Each row is a point on a landscape with many valleys, with its height.
From any point a ball rolls to the lowest of the 5 points nearest to it. It stops when none of these is lower. Distance is the straight distance between rows; heights are no part of it.
j226 height 46.1: [ 15   5  16  -5  -5  24  23 -22  10  -1]
j50 height 51.6: [-18   0  23 -13 -28 -17   9  10  24  -1]
j132 height 47.5: [  7  22  -4  13  23   4 -14 -10  -8   3]
j677 height 53.1: [15 -9 10 -7 -6 14 12 14  7  1]
j728 height 44.3: [  7  19 -10  15  17   2 -22  -7 -24   2]
j236 height 51.5: [  1  10  -2   4  21   8  -7 -36   5 -11]
j482 height 42.1: [  9   5  13  -7   0  25  20 -34   9  -7]
j809 height 28.3: [ -1  13  32  -9 -25   1   7   0  20   8]
j909 height 66.6: [  7 -20  -7  -9  12   6   9  22   8   1]
j406 height 14.9: [-13  18  27 -14 -25 -11   9   3  42  -6]
j413 height 19.1: [-19  22  26 -18 -30  -5  17   1  48 -14]
j17 height 56.6: [  0  13  -5  14  14   2 -20 -23 -21  -5]
j213 height 26.5: [ -6   3   8   3  19  18 -17 -40  17 -23]
j391 height 72.7: [18 -6  2 -4  9 15  7 11 11  2]
j91 height 21.7: [-28   7  -9 -11 -24 -33  29  15   3  11]
j18 height 48.8: [ -1  15  -5   9  22   4 -13 -28  -5  -7]
j832 height 68.2: [16 10  2 -1 17 19 12 -2 10  0]
j374 height 71.3: [ -9  -8  23 -12 -26  -5   4  13  14   6]
j77 height 40.7: [ 11  17  -9  13  18   3 -21   3 -16   6]
j573 height 38.3: [  3  -1  21  -6  -9  25  22 -39  11 -13]
j521 height 62.9: [ -2 -28 -30  -5   7 -12  27  24  -8   9]
j268 height 16.8: [  5  -8 -17   9  14  -2 -36  30 -34   7]
j224 height 47.2: [  6 -18  16 -14 -17   7   9  15   7   4]
j186 height 42.9: [ 11  -1  26  -8 -20  17  14  -1  12   9]
j658 height 19.4: [ 9 13 -3 10 25  9 -8  1  3  4]
j814 height 44.8: [ -7   3  28 -10 -25  -5   6   4  18   7]
j202 height 27.3: [-17   7 -10  -3 -24 -35  28  24 -10  20]
j555 height 48.0: [ -3 -29  -5 -12 -15  -3  15  19  -2   7]
j902 height 44.1: [  8  15  -4   8  23   7  -2 -14   1  -6]
j787 height 29.9: [ -3   8  19   5  10  18 -41 -40  13 -26]
j362 height 39.4: [-10 -20  10 -12 -28 -14  10  12   5   4]
j312 height 55.6: [11 -6 -9 -2 19  9 -2 20 10  2]
j446 height 42.8: [  3   1  24  -3 -15  24  20 -36  11  -3]
j828 height 56.7: [ -3 -21 -26   1  25 -13   4  27   1   7]
j133 height 61.0: [  1  -6 -14   5  27  -6 -24  30  -7  12]
j562 height 55.7: [  0 -30 -13  -9  -7  -7  18  19  -4   5]
j420 height 18.2: [-10  24  36  -7 -27  -6  13 -11  33  -2]
j292 height 53.7: [  3  -8  21  -9 -22   5   6   8  10  10]
j73 height 16.6: [ -1  -3  12  -5  -1  27  18 -45  17 -16]
j360 height 40.8: [ 10   8  -7   6  27   2 -13  12   1   6]
j417 height 43.5: [ 20   4 -16  18   7   5 -30  20 -36   5]
j719 height 58.3: [ -3 -27 -21  -6  -2 -12  25  21  -4   7]
j67 height 35.3: [ -2  14  34  -4 -26  12  19 -27  14   4]
j695 height 29.3: [-21 -13  -2  -8 -26 -28  20   9  -3  12]
j252 height 38.5: [ -5   1   2   9   5   6 -31 -37 -12 -18]
j643 height 45.0: [-12   7 -16  -3 -25 -33  30  39 -15  28]
j480 height 23.9: [ -1  20  38  -3 -27   3  18 -14  24   6]
j6 height 54.5: [ 22  -4 -27  17   6   7 -29  28 -41   2]
j118 height 60.7: [  1 -27 -22  -4  16  -7  11  22   0   6]
j484 height 84.0: [  6  -7 -18   8  21  -4 -30  29 -26  15]
j995 height 33.2: [-32   4  -5 -14 -21 -34  22   8  17   4]
j686 height 21.9: [-22  10  18 -17 -26 -17  11   8  37  -8]
j684 height 17.6: [-17  12  26 -16 -26 -15  10   4  34  -2]
j630 height 39.8: [  5  -2  -4  14   2  10 -31 -30 -28 -20]
j505 height 50.5: [  4  10   4   0  18  19   8 -31  12 -13]
j232 height 67.5: [ -3   3   4  -1  15  21   8 -38  14 -20]
j355 height 8.9: [ 13   7 -15  10  15   2 -31  18 -28  10]
j259 height 61.9: [  8  11 -11  15   7   0 -25 -22 -29  -7]
j888 height 21.6: [-21  -4 -11  -5 -25 -32  27  19  -6  18]
j911 height 41.7: [ 17  13 -12  17   8   7 -22   2 -35   0]
j973 height 47.9: [  8  14   1   4  21  12   5 -26  11  -5]
j744 height 38.4: [ -7   2   8   9  18   7 -32 -42   3 -24]
j168 height 42.2: [ 28  -1 -29  21   6   5 -24  20 -42  -8]
j190 height 31.8: [-12 -15 -14  -5 -24 -26  30  18 -15  16]
j197 height 46.5: [-26   1   9 -16 -22 -22  12  10  29  -4]
j935 height 46.8: [  0 -16 -22  -2 -16 -19  36  27 -22  17]
j217 height 70.2: [-22  -9  15 -13 -27 -19   7  10  16   5]
j494 height 35.2: [ 18   4 -19  23   7   9 -22 -11 -41 -11]
j95 height 49.0: [ -6   9  -2  11  15   3 -20 -36  -8 -15]
j460 height 61.1: [  2   0   7  -5  15  24  12 -40  15 -18]
j518 height 28.2: [ 29   3 -27  27   6   9 -21   0 -43 -14]
j303 height 51.1: [ -1 -15 -16  -2  25  -7  -9  27   1   6]
j838 height 45.8: [  6  -4 -12   4  27  -1 -12  24   3   6]
j371 height 26.4: [  4  -7   2  12  -1  15 -37 -31 -20 -27]
j625 height 61.4: [  2 -26 -15  -6  17  -5  11  22   4   6]
j2 height 49.9: [  1   3 -14  10  24  -6 -26  20 -12  14]
j819 height 69.8: [ -6 -14 -25   3  26 -17 -21  31 -12  11]

Write out the way that a ball takes from each point below.
j809 | j420, j406
j133 | j838, j360, j658
j95 | j744, j213
j236 | j902, j658
j259 | j494, j518

Where does a ball stop that starts at each point below?
j303 | j658
j17 | j355
j505 | j73
j973 | j658
j374 | j888
j292 | j406
j217 | j888
j819 | j355
j118 | j658

Call two points neighbours if one is among the 5 nearest of the other. Go from one point of each pair to the other, from neighbour to neighbour, staying as low as possible. Name the highest point that can't be avoided.
j371, j213 | j787
j518, j406 | j505
j355, j658 | j77
j73, j888 | j197
j658, j518 | j911
